The views of a scene show one set of named points, each view turned or mirrored, shifted and resized as a whole, with a little noise and some points left out.

Scene 1
View 1
k179: -9 24 32 27 -20 2 -1 -19 10 6 28 1 -5 15 -19 -5 -35 -12 -24 -8 -3 -5 -10
 20 36 -16 -18 -14 6
k580: 11 34 36 36 -19 3 25 -42 15 25 56 -20 3 -1 -19 -16 -27 -9 -21 -29 -2 10
 -5 16 23 -14 -41 -24 26
k673: 22 13 28 16 -28 -1 55 -43 21 36 91 -17 13 -22 -27 -23 -36 6 -4 -43 -19
 14 4 18 0 11 -32 9 18
k23: 24 -19 30 34 -76 5 46 -22 7 24 -11 10 -18 31 24 -56 -22 8 -15 -57 14 -9
 9 -27 9 -45 -15 -41 11
k549: -19 28 27 27 -48 15 9 -8 -12 -17 -3 2 8 23 -33 -12 -47 -4 -12 22 12 -26
 -26 22 36 -22 -8 -10 0
k994: -14 -6 19 -10 -29 -3 17 -10 6 8 41 13 7 3 -40 -6 -55 10 -6 -7 -12 -11 -4
 20 22 22 5 36 -13
k612: 24 14 34 44 -91 25 80 -25 -18 -1 3 -8 16 11 -17 -56 -37 16 6 -17 7 -30
 -6 2 5 -42 -15 -35 18
k569: -21 45 26 -2 -13 -10 -42 -19 -18 12 -45 -1 8 40 -28 -23 -68 12 -27 9 72
 2 -60 -12 18 8 -34 16 14
k327: -34 59 32 8 23 -14 -43 -19 -12 -3 7 -5 8 23 -45 4 -62 11 -35 13 37 -10
 -36 22 48 8 -29 -6 12
k301: -9 -13 24 4 -34 -5 25 -10 5 10 30 18 -7 14 -18 -16 -42 13 -12 -29 -10
 -18 9 8 30 -1 8 1 -10
k266: -9 3 33 32 -43 -3 -40 -13 15 17 -53 17 -36 59 29 -28 -20 -29 -43 -23 37
 3 -20 -22 34 -49 -23 -33 5
k496: -49 22 34 16 12 -18 -52 5 -7 -20 -19 26 -25 52 -13 9 -43 0 -48 0 22 -32
 -4 14 82 -25 5 -41 -7
k833: -7 -12 30 -12 5 -29 39 -16 -9 17 50 17 -6 11 -20 -22 -52 55 -20 -67 0
 -24 33 -3 42 8 13 -20 -2
k978: -38 49 38 72 -43 29 -24 3 6 -46 -3 2 -11 33 -24 17 -15 -51 -35 53 -14
 -40 -18 58 79 -69 -10 -59 3
k856: -16 16 22 0 -28 -3 -17 -15 2 10 -5 9 4 24 -27 -13 -57 -4 -16 3 24 -2 -34
 6 22 6 -15 24 -2
k643: 16 -14 24 25 -77 10 32 -18 8 18 -10 9 -9 27 6 -44 -32 -3 -8 -32 12 -6 -8
 -16 5 -29 -14 -10 4
k706: -7 20 28 21 -39 8 11 -18 1 5 11 1 4 17 -24 -18 -43 -3 -15 -2 7 -11 -17
 15 25 -15 -16 -7 6
k974: -25 43 27 21 -9 2 -25 -18 13 0 31 -4 4 10 -40 14 -41 -24 -24 22 3 1 -30
 38 38 1 -27 10 4
View 2
k496: -9 -5 11 -16 -16 -30 7 -8 -18 -43 25 53 -4 -25 -25 14 -7 10 28 -61 -27
 20 -33 -30 -38 -9 -20 43 -33
k673: 4 -32 -75 29 68 13 -33 10 26 31 -6 -1 -9 16 -10 -25 -48 -11 24 2 19 20
 -25 4 16 -22 11 -28 -33
k23: 36 -21 2 -6 55 21 -21 -13 -20 14 74 25 15 24 22 7 -19 -20 16 7 18 -11
 -49 -51 11 -22 11 -14 -50
k580: 21 -17 -59 14 52 13 -19 -1 5 14 5 16 -12 0 -9 -31 -30 -5 25 -28 21 18
 -49 -1 -9 -18 5 -7 -44
k266: 32 -8 14 -33 36 8 10 -34 -37 -21 64 32 17 -18 7 3 17 -22 -5 -36 10 5 -39
 -50 -24 -15 6 47 -40
k833: -22 -30 -21 21 24 -9 -33 20 18 8 32 35 5 41 -11 15 -54 4 44 7 -25 46 -21
 -19 12 -16 -26 -5 -35
k974: 1 -10 -47 5 15 -15 4 -7 3 -16 -25 16 -18 -39 -30 -22 -17 8 15 -52 6 6
 -13 0 -26 -15 14 15 -5
k706: 15 -15 -23 4 24 -4 -9 -3 -6 -3 14 21 -7 -14 -7 -8 -20 3 22 -24 11 -6 -24
 -23 -8 -18 17 -5 -13
k327: 9 2 -31 2 -10 -9 4 8 -8 -15 -15 40 -13 -30 -25 -23 -12 31 28 -51 -2 47
 -22 -5 -38 -17 -5 40 15
k569: 34 3 -10 -13 -5 13 14 0 -30 -4 16 34 11 -21 -3 -23 5 32 7 -23 17 43 -4
 -29 -27 -21 18 51 47
k612: 46 -17 -12 14 32 19 -29 6 -19 19 45 25 -3 12 20 -6 -34 17 38 -3 32 -45
 -52 -39 12 -25 30 -60 -23
k643: 27 -24 -8 -3 47 12 -11 -13 -18 7 51 14 11 8 15 3 -14 -13 9 3 22 -18 -26
 -43 10 -21 23 -13 -25
k549: 15 -9 -10 4 1 -12 -4 -3 -15 -16 9 30 -13 -25 -8 -4 -18 17 28 -38 12 -24
 -24 -27 -15 -18 23 -13 -2
k978: 17 -2 -7 -9 -4 -28 6 -24 -23 -50 3 38 -33 -65 -24 -3 -4 6 34 -98 4 -63
 -67 -23 -48 -7 15 -13 -57
k856: 10 -15 -20 -2 17 -7 3 -5 -10 -9 8 18 1 -19 -11 -8 -11 6 8 -17 10 14 3
 -22 -9 -20 17 19 16
k994: -21 -32 -32 15 23 -20 -13 4 16 -3 -5 8 -5 -4 -20 5 -37 -1 20 -1 -2 7 14
 -15 9 -19 14 -10 4
k301: -13 -30 -17 10 28 -15 -17 1 6 -4 22 19 0 11 -11 12 -35 -6 25 -4 -8 3 -8
 -26 9 -16 1 -9 -26
View 3
k179: -20 -13 -1 21 -12 9 16 -7 -24 -1 -30 -14 -30 -10 36 11 12 -20 -24 -6 3
 -22 -5 32 5 -11 -40 -13 -19
k706: -14 -4 4 20 -14 -1 9 1 -23 2 -38 -10 -23 -4 20 3 10 -6 -24 1 14 -14 -6
 37 25 -14 -25 -9 -18
k978: -14 2 16 67 7 33 65 -2 -53 10 -62 -27 -16 -13 55 14 -24 -1 -72 -13 -27
 -29 41 19 15 -34 -75 -20 13
k580: -34 -27 4 16 -24 -20 -13 -18 -37 7 -25 1 -49 -21 37 15 8 -19 -8 1 11 -13
 -17 26 -6 -11 -36 -28 -27
k856: -2 7 -2 4 -18 1 0 15 -4 -1 -49 -20 -31 13 24 15 8 3 -28 9 6 -4 -9 45 38
 3 -13 11 -13
k266: -27 2 8 -2 -12 -1 25 13 -39 -2 -50 -44 -7 20 79 -18 -25 -12 -22 -48 19
 -8 0 34 26 -9 -40 61 -18
k549: -10 2 7 37 -9 6 23 11 -28 2 -48 -12 -14 -4 11 5 3 4 -38 3 8 -14 9 33 42
 -21 -31 -12 -9
k994: 7 0 -12 8 -16 18 7 -3 11 -3 -26 -7 -29 0 -1 13 43 -16 -22 21 13 -18 -19
 56 18 4 -8 -21 -22
k569: -16 10 1 -3 -17 -16 -24 47 -4 -5 -67 -23 -33 24 29 26 -18 20 -26 5 -2 8
 -6 24 75 -1 -14 38 -10
k23: -39 -9 9 3 -19 -22 14 -8 -49 -9 -17 -19 9 -1 35 -48 5 -25 10 -52 58 -19
 -19 42 21 -21 -27 31 -44
k833: -31 -23 -25 -1 -9 24 -8 8 18 -37 11 -7 -19 -14 3 7 47 -43 10 -11 16 -35
 -31 25 21 -11 -28 -10 -53
k612: -34 -10 17 41 -17 -32 13 -10 -61 1 -26 5 7 -19 -13 -40 12 -6 -7 -16 53
 -19 -6 36 43 -36 -24 -28 -29
k673: -24 -28 -3 8 -32 -22 -22 -32 -21 8 -11 15 -53 -25 7 12 39 -28 3 16 28
 -14 -37 44 -15 -2 -14 -49 -36
k327: -17 -6 -7 13 -8 12 -15 38 4 -9 -53 -17 -48 4 35 56 -7 3 -37 15 -31 -8 0
 7 48 -5 -39 2 -10
k496: -18 -1 -12 18 8 47 31 36 4 -27 -40 -40 -13 9 57 26 -6 -17 -43 -23 -27
 -29 15 10 38 -14 -57 27 -16
k974: -2 -3 0 21 -15 12 6 5 -10 10 -55 -15 -52 -1 36 42 4 0 -44 21 -20 -8 0 36
 12 -2 -33 -19 0
k301: -10 -3 -9 10 -12 17 17 -2 -4 -10 -22 -15 -15 -3 18 -3 27 -23 -16 -7 19
 -23 -14 44 14 -7 -24 -3 -27
View 4
k569: -35 -53 -13 -11 -26 -6 -5 -30 4 32 32 -5 -15 1 -9 -26 -1 6 -2 46 -3 9
 -13 -4 46 8 20 18 -7
k549: -13 -33 -8 5 0 -8 11 -7 -29 -6 18 9 -14 2 -12 -4 -9 -15 -23 10 -7 -26 15
 45 7 6 -8 30 -31
k706: -7 -22 -3 21 -2 0 1 -17 -29 -6 9 -12 -2 15 -8 -2 -2 -14 -20 1 1 -19 6 44
 19 -12 1 26 -22
k23: 29 15 7 15 -10 29 -1 -2 -21 26 -17 -46 12 -17 -30 25 -16 -14 -25 -12 5
 -17 -32 75 27 -58 -5 26 -3
k833: 29 0 1 37 -40 16 -28 -34 -34 -2 -22 -39 45 57 -50 -18 20 -46 1 13 5 -29
 2 30 26 -39 -30 29 -51
k856: -19 -34 -19 18 -15 7 -15 -32 -17 0 23 -5 -6 20 -1 -13 3 -10 -10 19 -11
 -11 -2 25 20 2 17 18 -13
k974: -29 -45 -2 37 7 -21 2 -36 -27 -26 36 2 -12 39 2 -32 -2 -9 -28 -8 -2 -12
 18 22 15 15 18 24 -34
k266: 22 -22 13 15 -20 12 -3 -31 5 30 42 -28 -23 -33 -37 -18 -39 15 -39 -9 -18
 9 -52 47 9 -29 19 35 1
k580: -17 -14 18 38 18 -18 17 -18 -34 -12 -3 -35 10 32 -2 -9 -1 -19 -31 -26 28
 -11 14 42 46 -27 -1 24 -35
k643: 15 4 -9 26 -7 29 -10 -14 -27 6 -7 -33 4 1 -10 21 -9 -15 -22 -10 -1 -20
 -21 68 17 -38 9 21 0
k673: -16 4 -1 57 17 4 -6 -29 -48 -27 -27 -44 34 66 18 8 24 -34 -15 -28 35 -23
 22 45 50 -38 6 14 -27
k179: 3 -19 9 38 0 -8 2 -25 -30 -14 15 -19 2 25 -20 -18 -8 -16 -33 -19 1 -18 3
 46 11 -15 -3 32 -36
k496: 20 -46 15 19 -38 -14 -5 -38 -8 5 50 4 -13 8 -65 -59 -23 -7 -31 15 -29 -9
 -13 21 -13 6 -14 47 -51
k301: 17 -7 -12 35 -17 20 -22 -28 -35 -13 -3 -17 17 34 -24 -2 6 -32 -14 2 -7
 -32 1 46 5 -20 -8 25 -29
k612: 0 5 -3 -5 10 9 25 26 -42 9 -32 -22 5 -17 -9 44 -8 -24 -20 -3 19 -34 12
 80 34 -35 -25 26 -20
View 5
k496: 27 -21 18 6 -14 -16 23 -23 34 -60 5 2 6 3 -11 -34 -4 27 -11 -4 22 15 9
 -20 -45 -2 2 -40 9
k23: -11 -55 -19 -25 17 6 -13 6 3 15 -7 -30 22 6 3 25 6 20 -12 -4 54 11 5 -27
 15 -11 16 11 21
k994: -19 9 -39 -6 -24 -25 6 -19 -22 -19 12 -5 5 -11 -6 10 3 -11 -28 10 16 -1
 2 4 4 17 -1 -48 12
k569: 7 -12 10 25 -46 -15 -16 -18 -21 -40 7 -25 27 -32 21 -21 6 9 11 -33 -8 0
 24 -49 -19 12 21 -22 -5
k612: -20 -56 -32 -35 -7 9 -21 -16 -16 17 4 -13 7 -27 28 21 -20 34 -6 2 54 4
 -7 -22 37 -16 -9 -13 21
k301: -13 -10 -34 -13 -5 -16 8 -13 -4 -14 5 -6 5 2 -7 15 5 2 -30 8 32 1 2 -3 2
 9 3 -33 17
k327: 25 -4 -1 22 -51 -18 2 -32 -15 -56 18 -13 0 -21 14 -30 -2 15 -2 -24 6 -1
 15 -6 -36 12 -3 -43 16
k549: -4 -29 -9 -15 -32 -10 2 -24 -8 -19 9 1 10 -27 9 -14 -23 19 4 2 21 11 -2
 -14 0 -4 -9 -42 8
k266: 12 -54 24 -3 1 -6 1 8 19 -14 -7 -27 40 10 -15 -17 1 9 19 -16 26 31 16
 -36 -29 -6 26 1 8
k978: 19 -62 16 -30 -32 -5 22 -23 19 -30 12 18 6 -12 -11 -48 -57 32 35 11 34
 40 -13 13 -34 -22 -29 -56 23
k643: -19 -40 -20 -23 2 -2 -10 4 -8 14 -1 -22 28 -5 -2 18 0 5 -4 0 35 12 4 -25
 15 -3 14 -5 13
k179: 6 -26 -20 -12 -21 -8 4 -11 -7 -16 9 -12 3 2 -6 -6 -9 9 -7 -1 35 12 0 12
 -18 0 -6 -30 28
k856: -8 -8 -12 4 -32 -18 -3 -15 -19 -23 9 -14 20 -18 1 -7 -2 -4 -1 -9 4 7 11
 -18 -8 12 10 -35 5
k580: 11 -29 -34 -8 -30 -2 -12 -9 -34 -5 15 -33 -3 1 9 6 -7 8 -1 -17 47 4 4 29
 -12 5 -6 -16 47
k974: 7 -9 -14 2 -50 -20 5 -20 -27 -32 18 -8 6 -13 -3 -23 -17 -4 12 -7 10 13 4
 21 -28 10 -9 -50 22
k706: 0 -28 -13 -8 -25 -10 -2 -12 -12 -16 7 -15 12 -10 2 -6 -8 10 1 -6 27 12 4
 -4 -10 0 0 -27 19
View 6
k643: 25 22 -21 2 -15 -11 -16 -47 1 -15 3 -37 -5 6 -22 17 -11 -10 2 -21 -12 48
 34 11 -9 36 -1 9 -6
k179: 10 7 5 -1 1 -9 -44 -30 2 -14 7 -10 11 25 9 10 -7 -10 8 3 -41 11 0 -15 -3
 25 11 7 0
k673: 16 -14 22 -52 4 0 -15 -8 -35 -41 14 -1 -16 2 4 22 -21 10 41 -26 -38 34
 15 -44 -28 40 51 2 17
k612: 45 -10 -15 18 0 -1 6 -75 -26 0 1 -35 -15 13 -14 18 -16 -11 0 -2 -21 79
 31 -19 -13 39 14 10 18
k327: 20 -1 13 7 13 5 -28 7 44 -7 -12 -4 -6 25 34 0 8 -27 13 22 -45 -17 -38 -2
 16 -21 -4 -5 34
k23: 22 21 -27 15 -14 -7 -20 -62 -18 -23 -3 -32 -6 20 -28 29 -32 -8 -3 -20
 -23 57 49 29 -21 38 -4 17 -10
k301: 8 21 5 -11 -22 1 -43 -18 -7 -8 14 -29 19 1 -9 29 -10 -9 1 -5 -37 25 17
 -12 9 21 20 -7 12
k549: 27 7 -5 15 0 -11 -23 -40 21 14 4 -31 6 11 6 0 12 -20 -6 11 -20 28 -5 -22
 18 19 0 2 10
k978: 21 -8 -1 49 26 -35 -60 -77 22 28 8 -3 29 57 31 -23 16 -21 -15 44 -42 4
 -37 -46 10 37 -16 24 -27
k580: 17 -11 9 -18 13 -5 -23 -23 -13 -35 0 4 -14 27 12 11 -19 -1 30 -8 -40 19
 4 -19 -28 27 21 14 4
k706: 22 5 -1 0 0 -9 -23 -29 11 -5 4 -22 -2 12 6 7 1 -14 7 -1 -28 25 2 -12 5
 22 6 4 10
k833: 3 16 16 -12 -30 28 -47 -3 -27 -23 8 -22 19 9 -10 56 -37 -7 4 3 -62 23 26
 6 5 -2 33 -17 39
k266: 13 36 -32 33 -5 -24 -43 -44 40 -17 -15 -22 4 39 -5 4 -7 -25 -9 -7 -19 8
 15 50 -6 20 -43 24 -30
k569: 34 15 -13 13 6 0 2 4 66 -9 -27 -27 -24 7 16 -4 17 -33 6 0 -15 5 -16 31
 16 -23 -25 -3 33
k856: 21 19 -1 -8 -4 -9 -18 -4 37 -6 1 -28 -3 -2 6 5 16 -22 7 -6 -19 9 -5 -2
 14 5 -1 -4 16
k994: 12 15 14 -30 -18 -1 -32 1 7 -4 19 -32 15 -15 -2 20 8 -11 10 -6 -29 18 4
 -31 20 14 29 -15 24
k974: 16 0 16 -12 14 -17 -33 -4 31 -5 4 -6 3 15 29 -11 18 -17 18 7 -33 -7 -31
 -32 9 12 7 3 6

Which points are out of place in each view (at most two, in the order of its rows)? Write - if all are in place.
view 1 -> k179
view 2 -> -
view 3 -> k23, k301
view 4 -> k580, k643
view 5 -> k706
view 6 -> k673, k549

Scene 2
View 1
k656: -22 -2 16 -10 -13 2 -9 -43 16 14 15 30 -14 -32 2 -31 19 20 31 -36 23 12
 -10 18 31 2 23 -21 -31
k869: -6 2 15 -21 7 1 6 -30 24 7 19 20 15 -21 -9 -1 -4 8 0 -19 -1 13 29 -4 21
 -6 14 6 -21
k280: -21 -10 11 24 21 -5 -27 -20 14 7 -29 34 -11 1 -1 13 10 29 -6 8 2 -26 -23
 5 1 20 28 54 -45
k12: -18 -14 2 12 23 -3 -41 -11 4 3 -28 39 0 0 -9 -9 26 31 1 17 -12 -6 -1 2
 20 14 20 39 -30
k541: -29 5 31 19 7 -8 -32 -51 22 1 -11 37 -5 -16 2 -17 11 31 9 -11 -4 -1 -17
 9 1 16 25 31 -51
k787: -2 0 36 -14 38 -10 18 -37 34 -17 14 12 10 -29 -18 7 -16 16 -58 -17 -11
 -7 62 -15 9 -3 3 27 -22
k37: -7 -10 19 -9 23 2 10 -13 26 4 -24 16 -12 -7 -8 26 7 21 -45 10 29 -25 14
 3 8 7 20 38 -35
k781: 6 -25 -34 -7 36 -14 -24 11 -15 8 25 35 30 -12 -27 -11 -2 8 25 -15 -58 8
 44 -17 51 -9 6 9 19
k427: -19 6 18 -9 1 7 -38 -29 18 3 -13 39 25 -2 -5 -25 22 22 22 16 -14 30 14
 -3 17 2 18 28 -40
k971: -27 4 22 22 14 -10 -43 -43 16 -1 -10 42 9 -10 -4 -20 8 31 16 -3 -26 6 -8
 0 5 14 21 39 -44
k485: 10 -18 -25 -28 15 10 23 21 10 31 -2 11 11 7 -12 47 -4 -4 -5 5 24 -12 15
 -3 26 -8 25 25 -9
k850: -7 -3 7 15 42 -23 -22 -27 11 -7 19 33 31 -14 -20 0 -23 18 -3 -16 -63 1
 35 -22 10 2 9 46 -15
k230: -3 -23 -35 -13 -5 4 -11 7 -8 35 10 30 -3 -9 -6 -1 15 8 53 -20 12 0 -20
 14 47 -2 29 -10 -4
k981: 10 -28 -20 -41 16 4 16 9 0 13 19 17 -3 -26 -23 -8 16 4 -4 -22 12 0 47 3
 62 -13 7 -27 15
k487: -6 -7 -1 -9 25 -9 -24 -18 6 -2 14 34 26 -17 -20 -23 5 17 11 -9 -41 18 42
 -12 34 -6 6 14 -5
k533: -10 -6 0 -12 -4 10 1 -12 17 26 -10 22 -5 -5 2 16 12 12 12 -5 34 -6 -14
 13 19 3 31 15 -34
k861: -16 -4 10 10 22 -13 -26 -31 11 -1 6 36 10 -16 -11 -13 1 24 8 -16 -30 0
 11 -4 17 7 16 24 -23
k278: -16 1 18 -16 -7 2 -7 -39 19 9 13 28 -1 -26 -3 -22 15 18 18 -23 13 14 7
 10 26 0 18 -7 -30
k73: -20 14 44 -1 18 -2 -21 -47 34 -14 -13 30 20 -13 -7 -12 5 27 -23 11 -16
 14 30 -10 -1 5 13 44 -49
View 2
k37: -11 -30 -11 19 -13 -4 -20 -12 12 28 23 -20 -20 -29 9 -23 0 31 4 -7 15
 -12 45 -9 -7 36 -25 26 -7
k869: 14 -46 -23 20 -18 16 15 9 25 17 20 -28 -23 -17 19 -1 -4 2 -17 8 10 -9 -5
 35 24 11 11 -22 -7
k541: 15 -16 -8 17 -9 -43 -5 9 23 54 -20 -4 -22 -4 -3 26 0 -27 22 5 14 -5 4 40
 22 24 -9 3 9
k278: 22 -35 -31 11 -7 -1 21 29 14 34 23 -22 -32 2 13 15 -6 -20 1 10 -10 -10
 -6 40 24 0 3 -24 -12
k487: -15 -52 -4 44 -36 23 8 14 26 20 -1 -33 -10 -30 16 4 9 0 -24 -3 40 9 -34
 55 34 2 8 -48 -7
k971: 2 -18 5 29 -21 -36 -10 6 25 50 -34 -9 -16 -12 -5 28 4 -27 15 0 30 5 -12
 45 30 25 -6 -12 12
k850: -3 -54 13 49 -41 7 3 -15 43 29 -32 -16 18 -51 16 -10 7 14 -19 2 65 -1
 -29 55 34 19 17 -16 16
k12: -30 -16 12 38 -24 -16 -26 13 8 50 -16 -24 -18 -17 0 11 6 -6 15 -23 25 15
 3 23 19 26 -31 -23 -2
k533: 15 -10 -14 10 -4 10 -3 8 -1 45 20 -26 -22 -4 23 -8 -24 -2 18 -14 -23 -6
 22 0 21 34 -15 -16 -8
k787: 4 -73 -21 27 -26 6 9 -17 46 -2 23 -18 -13 -51 9 -22 16 37 -36 24 51 -23
 14 29 -3 10 15 30 -5
k861: 2 -35 0 34 -23 -6 5 9 25 43 -16 -17 -1 -26 11 4 2 -6 1 -2 33 -2 -18 48
 29 10 1 -20 5
k230: 7 -12 -7 28 -7 44 17 39 -11 64 17 -40 -3 2 43 -14 -32 -6 20 -34 -30 2
 -11 22 46 4 -16 -70 -13
k781: -27 -53 13 60 -42 59 15 21 17 34 -3 -43 19 -42 39 -21 -2 19 -25 -25 42
 12 -49 56 47 -7 6 -76 -8
k656: 30 -27 -34 7 5 -4 28 43 7 49 25 -21 -30 13 17 20 -10 -26 14 7 -22 -15 -6
 45 27 -13 -1 -29 -13
k280: -7 -2 15 28 -12 -35 -30 -7 12 66 -29 -5 -5 -19 1 0 -5 -3 37 -20 21 -1 26
 9 14 44 -30 12 13
View 3
k73: -14 -19 14 22 44 -19 -15 -22 -19 -21 -8 -8 11 27 2 26 -5 -18 -3 -4 11 -1
 -16 3 -14 7 -8 -8 14
k485: 14 -17 -13 6 8 3 3 -5 20 3 -5 11 -20 4 19 1 -7 -17 6 -17 8 37 14 3 -4 -8
 0 4 8
k230: 18 19 -7 -2 12 0 15 8 19 1 -22 12 0 -5 -5 -16 -1 -4 1 5 2 27 -3 -4 14 10
 -16 1 -18
k541: -11 4 8 -1 35 -21 -2 -5 -17 -25 -14 -12 12 22 -1 9 -8 -19 -18 4 9 -11
 -16 -9 0 19 -21 -13 0
k971: -12 6 7 7 35 -19 3 -17 -22 -20 -18 -11 12 20 -2 8 -15 -11 -7 5 6 -7 -25
 -9 -5 14 -22 -14 3
k533: 5 -7 -3 -2 18 -7 2 6 11 -13 -12 3 -3 13 10 -3 0 -23 -14 -3 10 16 9 -6 6
 10 -10 -9 -5
k280: -14 -4 -6 -7 24 -24 5 -10 -12 -20 -12 -13 -5 19 24 7 -30 -22 -18 -2 6 -8
 -7 -16 -6 3 -15 -22 6
k981: 22 2 6 22 22 -8 -4 13 23 13 -7 21 0 -13 -2 18 8 0 19 -4 1 28 0 20 6 -4
 11 20 -13
k861: -1 8 4 9 32 -15 2 -13 -13 -10 -11 -3 7 9 -4 15 -12 -6 5 -2 5 0 -23 0 -5
 9 -15 5 7
k12: -10 -1 2 11 29 -24 4 -12 -7 -11 -20 -1 4 12 12 6 -26 -8 -2 7 -1 3 -13 -7
 -5 -1 -7 -22 -6
k869: 8 -6 8 14 30 -5 -8 -5 -1 -8 -5 4 6 10 -8 17 12 -14 3 -9 12 16 -8 10 -1
 10 -8 15 6
k37: -7 -23 -1 6 25 -22 -11 1 5 -12 1 -1 -10 15 27 24 -12 -27 -11 -13 9 5 10
 1 -6 -6 6 -8 7
k656: 5 11 15 4 32 -11 -5 13 1 -18 -15 2 20 11 -18 4 19 -15 -15 9 10 5 -8 2 15
 28 -16 2 -16
k787: -1 -19 11 21 39 -16 -20 -8 -9 -8 12 -3 -2 12 7 49 1 -18 10 -22 13 1 -11
 19 -15 -3 6 24 23
k427: -5 -8 12 24 36 -12 -3 -21 -11 -16 -23 0 16 22 -8 1 -4 -10 0 8 6 15 -16
 -2 -4 11 -15 -19 -3
k278: 5 3 12 9 32 -9 -7 6 3 -13 -12 3 15 11 -13 9 15 -14 -8 3 10 9 -8 4 8 20
 -12 5 -9
k781: 16 17 -1 25 23 -4 13 -20 -2 16 -16 12 1 -11 -11 9 -19 16 38 -3 -5 24 -31
 13 -6 -7 -8 19 3
View 4
k850: 0 41 -13 34 -29 -10 -25 13 13 -25 -65 7 -30 24 -7 -20 16 -20 43 0 -17
 -22 -15 -10 30 22 11 18 6
k73: -7 32 -10 24 -23 2 -22 31 40 0 -23 -3 -13 43 16 -7 42 -14 46 -27 -13 -44
 13 -18 44 18 49 -29 2
k280: 10 47 43 9 -22 2 6 56 14 -14 -31 16 -32 51 4 -3 22 -4 -18 -10 0 -32 29
 -30 46 19 32 -41 -19
k869: -33 -1 7 15 -14 -7 -12 15 24 8 -19 -5 8 8 4 6 33 -9 28 0 -10 -16 -14 -4
 20 -5 28 -3 7
k981: -38 -19 -5 -21 4 -30 15 7 14 -8 -20 0 -3 -18 -13 32 27 -6 12 20 -3 -20
 -30 3 -11 -24 36 13 42
k12: 17 34 12 15 -19 -1 6 41 18 -17 -37 12 -36 39 0 20 18 -2 -8 5 -3 -49 10
 -29 22 6 46 -36 8
k37: -22 25 25 -32 -3 -26 20 50 24 -6 -8 23 -17 31 3 -4 37 -13 10 -27 4 -20
 18 -4 44 6 43 -26 3
k533: -21 2 48 3 -10 -3 15 42 15 16 -8 11 2 20 7 20 26 2 -19 5 0 -15 1 -13 24
 -11 33 -31 -9
k427: 7 13 -4 46 -25 13 -14 27 32 12 -29 0 -13 34 17 27 26 -4 18 5 -13 -51 -9
 -25 19 -2 51 -37 6
k487: -5 15 -21 32 -21 -7 -16 6 18 -14 -49 -3 -20 11 -6 14 20 -12 31 17 -13
 -37 -26 -14 7 0 30 7 25
k787: -40 25 -16 -18 -9 -31 -15 20 31 -15 -24 2 -8 16 -2 -26 46 -24 65 -33 -9
 -15 1 7 42 17 33 11 16
k485: -21 1 35 -15 1 -36 39 42 8 16 -23 50 -13 11 3 14 11 -13 0 2 5 2 -32 18
 24 -21 19 -4 5
k278: -31 -6 19 20 -17 10 -17 16 24 7 -12 -26 16 9 1 20 36 3 4 13 -11 -29 1
 -24 12 -5 40 -19 6
k781: 3 14 -18 30 -18 -20 -2 -2 1 -25 -71 14 -34 -2 -19 19 0 -10 18 39 -11 -26
 -48 -5 -9 -7 11 30 33
k656: -35 -12 31 23 -18 19 -21 13 18 4 -6 -40 23 4 -4 27 37 9 -15 23 -9 -29 8
 -34 5 -7 37 -22 2
k230: -13 -12 45 19 -11 -1 16 21 -5 5 -29 5 -1 -2 -10 42 7 8 -41 46 -2 -14 -26
 -18 -9 -26 18 -10 7

Which points are out of place in each view (at most two, in the order of its rows)? Write - if all are in place.
view 1 -> k280
view 2 -> k869
view 3 -> k656
view 4 -> k981
